Points, in no order, along strands that fork and pass close to each other.
Points whose rows are less than 46.6 apart are linked; no others are. Some points are linked to none.
K749: [-11,-18,-10,-13,-20,6,-1,-10,-34,1,-11,-1,0,-27,3,-8,5,13,16,0,26]
K528: [7,-2,-6,-11,11,5,17,13,-25,-3,-5,-18,-2,24,0,-12,1,16,8,15,4]
K392: [-1,4,0,6,22,11,8,16,-25,-11,-13,-3,-4,-15,2,-5,2,11,26,14,37]
K903: [3,7,2,12,-4,-23,2,-10,-22,-6,6,0,14,24,3,12,10,-27,35,-9,-10]
K651: [4,3,-11,-18,-10,12,9,8,-20,2,-13,-6,2,6,7,-9,-5,21,-8,12,18]
K199: [-7,14,-2,7,24,12,0,6,15,-27,37,12,0,-9,1,15,-7,-6,-24,7,-9]
K633: [-18,20,8,4,8,2,-7,18,21,-34,12,0,7,-19,-6,26,-4,-22,-12,-14,0]
K251: [20,15,-25,2,-6,-14,-7,1,16,-13,11,28,19,-9,10,25,7,-24,-1,3,8]
K263: [10,19,11,1,14,-14,-5,-16,-1,9,1,6,13,13,-12,23,5,-8,31,-21,-2]
K968: [-22,-4,-9,-6,1,12,-20,13,6,-5,14,-10,4,-20,7,-6,-22,4,-13,24,6]
K634: [0,12,13,-9,0,-3,9,4,14,2,-1,-5,6,-8,-5,7,-6,6,-21,-17,15]
K629: [4,-27,-10,21,-24,-5,-1,9,-21,-7,11,-12,-12,15,-5,-17,5,1,-8,-1,-17]
K581: [3,12,-1,-7,-16,17,-21,6,10,4,0,-14,2,-12,-3,-15,1,9,-13,-7,11]
K428: [5,-2,11,15,23,7,1,0,-8,2,3,-6,-33,19,12,-13,3,4,13,4,3]
K587: [6,8,9,-13,16,-13,-14,-10,23,12,-1,-4,-10,6,1,-1,0,-7,3,-9,2]
K427: [0,24,1,-6,-2,19,-13,19,20,-12,12,-11,-5,-23,-7,-4,-11,7,-17,-6,0]
K841: [16,-23,2,-1,-6,-16,5,11,-16,-1,14,-12,-10,23,-13,-17,9,-6,-1,3,-14]
K856: [20,-11,-1,11,-8,-36,3,-8,-4,-1,-6,17,-13,25,-14,5,11,1,6,-11,-19]
K113: [-2,-14,15,-16,3,-10,11,-5,6,11,-12,-28,7,8,-10,-1,-8,1,9,-11,-4]
K355: [0,11,-20,-6,-17,-15,-20,-5,18,-15,20,22,7,-1,2,16,-1,-25,-16,6,-8]
K112: [15,-6,8,-9,4,-12,6,-10,17,-2,2,10,4,-8,-5,24,20,-25,21,-7,18]
K996: [-4,-4,5,-2,-35,18,17,3,-31,0,-1,-13,-7,8,3,-17,16,16,-9,-13,-1]
K166: [-35,9,13,21,39,15,7,12,25,-11,3,19,16,-15,4,16,-3,-12,-27,2,-2]
K762: [-10,4,-26,-14,-20,14,-12,6,-20,-6,-12,7,6,-14,18,-15,1,20,-8,13,25]
K987: [-4,-6,4,-1,-20,-30,-5,-12,-16,6,3,-1,15,14,-15,9,6,-21,20,-22,-15]
K789: [18,-8,2,10,-1,-34,-3,-17,5,12,-9,27,3,19,-8,1,12,-23,11,4,-6]
K342: [8,12,1,-5,15,5,-2,-8,33,1,17,7,-7,-9,17,12,-6,-11,-18,25,-7]
K8: [-21,-1,-8,-20,5,12,-25,5,12,-19,12,-10,5,-8,-1,13,-23,-6,-12,12,-14]
K155: [7,-19,-3,11,-33,-1,15,-1,-29,10,-6,-11,-15,8,-5,-19,14,1,-12,-11,-21]
K730: [-19,-6,-4,-2,15,23,6,16,0,-9,-24,-17,6,-19,-3,-1,-10,10,4,-7,23]
K619: [6,-10,24,-2,22,-5,19,1,11,12,-10,-15,8,4,-4,3,-3,-16,15,-4,1]
K947: [-23,22,2,20,34,17,8,3,-12,-6,-18,11,6,-19,18,0,-10,14,-2,13,27]
K273: [-3,6,16,-1,9,10,7,21,-14,-5,-3,-12,-5,-3,-1,-13,-2,10,2,5,36]
K717: [13,-6,-17,6,-21,32,-8,-4,-17,13,-11,-1,-7,-5,-1,-23,6,16,-7,8,12]
K91: [-19,-19,-3,-17,-9,31,0,1,-28,-3,-20,-9,9,-15,-3,-7,1,21,7,1,25]
K913: [22,-12,3,-6,-25,-5,-6,-17,10,16,-17,3,-7,1,-19,4,9,-2,7,-15,-18]
K160: [12,-5,-15,-14,-30,-9,0,-20,16,17,-21,6,5,2,4,-4,-7,-10,-20,-10,-15]
K210: [-2,-35,-24,24,-26,-5,-2,9,-26,-22,13,1,-11,5,11,-14,1,19,-6,3,-29]
K27: [-13,6,12,-5,2,3,1,20,2,-9,3,-1,7,-11,7,-1,-9,9,-16,1,28]
K589: [-27,4,2,15,34,31,0,9,3,-23,12,15,-6,-16,9,11,-10,1,-10,27,-5]
K194: [5,4,-5,-3,-7,20,-22,5,-11,8,-1,-8,-6,-14,-2,-24,-7,9,4,7,28]
K261: [-18,8,5,-4,20,10,-5,21,18,-28,2,5,6,-12,-4,6,-9,-4,-19,-4,13]
K614: [8,-2,8,-7,5,-15,11,-15,18,8,13,35,14,-2,9,19,13,-18,-5,11,7]
K108: [-17,-28,-15,14,-15,5,-15,-2,-20,-22,23,-18,-14,9,20,-18,-2,20,2,-8,-21]
K743: [-1,-18,-9,8,2,2,20,4,-25,-8,5,-24,-11,14,3,-2,-5,16,8,7,-14]
K492: [28,-11,5,2,-4,-20,4,5,-7,-1,6,0,2,8,-21,-6,14,-20,7,-2,-3]
K224: [-4,-5,-1,-10,-9,-5,-1,11,0,18,-8,-4,-24,9,20,-19,-10,12,3,6,10]
K316: [-6,12,3,-11,15,-6,0,5,33,-15,11,9,14,-12,14,23,8,-16,4,8,2]
K725: [12,-2,-20,-18,-19,-4,-9,14,21,-2,-3,3,6,-1,6,-5,-1,-3,-30,21,-4]
K781: [-4,0,15,-17,22,4,8,5,5,5,0,3,10,16,-7,3,-10,18,0,10,15]
K389: [14,-4,-9,-9,-15,-35,-6,-15,13,10,-22,23,10,12,5,6,-2,-26,9,10,1]
K953: [5,0,16,7,4,-3,-11,-13,-12,0,4,-21,-22,21,-14,1,1,4,17,-20,-19]
K936: [-3,-28,11,-7,0,0,23,6,-6,2,0,-21,-7,17,-8,3,-1,11,10,-4,-6]
K150: [-2,-8,-3,-17,-6,-12,-9,-3,29,12,16,-1,6,-16,0,5,-10,-19,-12,1,-6]
K731: [7,-10,-17,16,-37,-33,-2,-19,-15,7,-6,3,15,17,-14,-2,12,-24,15,-12,-24]
K370: [1,13,23,3,8,-7,27,15,-5,0,-2,-15,-3,16,-9,5,-9,11,4,-22,-1]
K474: [12,22,12,7,20,-2,13,-16,-1,0,-6,16,24,10,3,21,20,-20,10,2,5]
K55: [17,1,3,2,-4,-6,-4,-22,7,13,-9,-5,7,-3,-18,12,-1,-8,25,-21,-8]
K64: [13,17,6,2,37,8,9,-13,23,5,4,15,10,-5,-4,28,22,-16,-19,16,-1]
K881: [-4,-18,10,-7,-13,35,9,6,-21,9,-14,-19,13,-12,-16,-4,5,23,2,-7,10]
K478: [-3,23,0,10,36,12,1,-11,24,-11,22,14,9,-17,1,27,2,-15,-11,10,-10]
K752: [9,-2,7,3,-27,-9,2,-3,-17,13,5,-15,15,12,-23,-11,18,-16,-8,-17,-18]
K101: [5,-14,-9,12,-33,-7,-4,-12,-23,-2,5,-3,16,22,-17,1,23,-16,3,-14,-36]
K995: [9,-10,-7,-1,-31,-17,-11,-17,0,20,-11,9,-2,15,-22,-8,15,3,6,-24,-37]
K378: [15,2,13,-10,14,-10,9,-8,31,18,3,17,4,-3,16,6,10,-10,-5,24,-1]
K608: [-6,-13,8,5,-12,8,-14,-4,-16,7,14,-25,-13,12,-19,-15,10,12,11,-21,-23]
K766: [-3,-10,0,-13,-21,3,4,-2,-1,12,-20,-9,-11,8,15,-17,-10,5,-17,-10,4]
K711: [9,8,-25,-15,-15,3,-11,-1,17,-9,16,14,1,-7,7,4,-13,-9,-30,1,-11]
K965: [-9,-11,12,-5,3,17,12,9,-2,0,-15,-12,1,-7,-15,3,-9,23,5,-19,14]
K2: [6,10,21,-6,-2,-7,17,-1,-5,1,-4,-2,3,11,-19,18,8,8,-5,-28,9]
K421: [0,11,5,-13,-3,-1,-3,-14,15,-2,-21,-9,12,-4,-6,22,3,-15,15,-24,-2]
K990: [-4,25,-4,-4,7,-2,-7,6,21,-9,25,6,2,-17,1,14,-16,7,-18,-1,-3]
K705: [13,-2,-15,5,-27,13,-6,-9,-7,23,-10,-10,-12,5,-9,-25,-3,19,-5,6,-10]
K950: [7,-5,19,6,30,-7,11,-22,-2,17,6,7,-20,21,0,11,21,-7,7,3,-17]
K348: [17,15,-10,9,10,-14,8,-14,-4,5,-9,24,16,17,-4,22,11,-19,31,-5,8]
K494: [14,-3,-13,-4,-34,-26,-12,-1,27,11,-9,16,5,-9,7,0,-9,-18,-18,2,-5]
K855: [-38,14,-7,19,38,20,-2,19,-6,-24,6,25,10,-23,17,5,-6,3,6,32,8]
K141: [22,-9,8,-11,-6,-12,1,9,16,9,3,1,0,-1,-7,-12,6,-5,1,11,6]
K610: [-15,-18,-2,10,3,-4,-14,3,-15,-29,17,-14,-26,22,5,-4,4,17,-4,-16,-18]
K368: [-2,7,15,2,-13,8,12,17,-20,-5,-4,-18,-12,14,0,-5,4,15,6,-16,1]
K29: [-13,9,4,2,21,17,-6,0,26,-4,10,1,-8,-12,21,0,-12,3,-1,20,8]
K617: [-7,-7,-24,-15,-19,10,-8,10,6,-2,0,1,5,-13,17,-11,-11,8,-15,19,8]
K703: [-14,-5,-10,-4,-5,1,-1,-7,-19,16,-11,-14,-12,-2,19,-15,-13,15,23,-2,11]
K756: [14,-15,-1,4,-23,-12,16,-4,-4,10,-12,-8,-13,15,1,-10,-2,-2,-19,-17,-6]
K638: [17,-4,-19,-4,-10,-1,-7,-10,15,26,-3,-11,-11,-5,-6,-18,-14,12,-13,1,-2]
K630: [-9,8,-1,-19,-22,-3,-9,-11,16,16,-10,-4,1,0,8,-8,-15,-5,-23,-7,-2]
K876: [12,-24,-9,17,-6,-32,-10,-16,-5,-2,15,12,-7,21,-20,9,9,-7,17,-7,-31]
K48: [20,-4,-10,-1,-5,-34,0,-3,23,11,-6,18,-1,4,8,-3,-4,-23,-19,14,2]
K253: [-17,8,27,10,36,12,10,15,18,-12,-6,8,7,-12,8,1,-3,-2,-18,6,9]
K914: [-32,17,22,16,28,19,6,3,21,-17,12,25,-2,-18,8,25,-3,-8,-21,9,-27]
K727: [-29,16,-22,14,8,22,-13,18,-10,-20,7,14,14,-41,6,0,-18,18,16,18,10]
K795: [-16,-11,-9,-5,-2,4,7,-8,-30,-2,-24,-8,-7,-17,5,0,0,13,38,-6,12]
K744: [16,4,-3,11,3,-5,0,8,-21,-3,-3,-5,-21,17,17,-22,8,4,18,12,21]
K773: [8,-11,-5,6,-36,1,10,-21,-6,16,-15,8,-1,11,-18,-15,4,9,-5,-2,-44]
K482: [-7,12,14,13,39,20,13,4,3,1,-8,4,-9,-9,8,-1,-5,10,-5,5,20]
K70: [-37,-5,-16,1,5,26,-19,20,-4,-8,7,3,15,-30,4,-4,-23,13,2,13,19]
K666: [12,6,12,-9,-19,-9,-7,1,-8,12,3,-6,9,10,-15,0,7,6,-1,-16,-2]
K383: [-3,13,-2,-7,9,-1,-20,-2,18,7,6,-7,-11,-4,17,-11,-18,-3,-5,5,5]
K399: [16,2,5,2,4,-1,-6,-9,3,7,-4,-10,-27,11,-1,-10,-1,2,8,-8,-3]
K693: [0,9,23,13,19,-22,4,-17,-15,-3,6,9,6,14,-7,14,20,-14,28,-11,-8]
K604: [-31,23,-9,13,30,20,-2,14,-5,-3,1,12,12,-33,17,-1,-23,11,8,19,9]
K139: [18,1,-3,-12,5,8,1,12,12,14,12,2,1,-2,2,-13,1,19,0,24,18]
K951: [8,3,-4,19,18,2,12,13,-37,-11,2,-10,-13,2,11,-10,6,15,33,11,14]
K14: [11,17,14,1,34,-6,18,-7,13,3,-4,3,6,9,-1,19,9,-7,-5,5,8]

Follow the links from the first point to the second, and from the first to the third. Name the last point that the two ways share.
K253 / K773 / K841 | K2
K651 / K342 / K141 | K27
K610 / K389 / K936 | K155
K608 / K693 / K756 | K2
K856 / K749 / K604 | K766
K987 / K139 / K749 | K155
K789 / K730 / K478 | K766
K947 / K953 / K421 | K27
K194 / K421 / K841 | K263
K773 / K651 / K251 | K617

A fork is a point with three links. Follow the links from the first point to the second and name the forks in between, in order.
K2 / K638 | K263
K399 / K194 | K27 K2 K263
K743 / K14 | K617 K968 K604 K253 K261 K27 K2 K263
K155 / K14 | K2 K263
K48 / K727 | K766 K155 K2 K27 K261 K253 K604
K619 / K693 | K617 K968 K604 K253 K261 K27 K2
K528 / K141 | K617 K968 K604 K253 K261 K27 K2 K155 K629
K27 / K789 | K2 K155 K766
K392 / K711 | K27 K261 K253 K604 K968 K617
K725 / K608 | K617 K968 K604 K253 K261 K27 K399
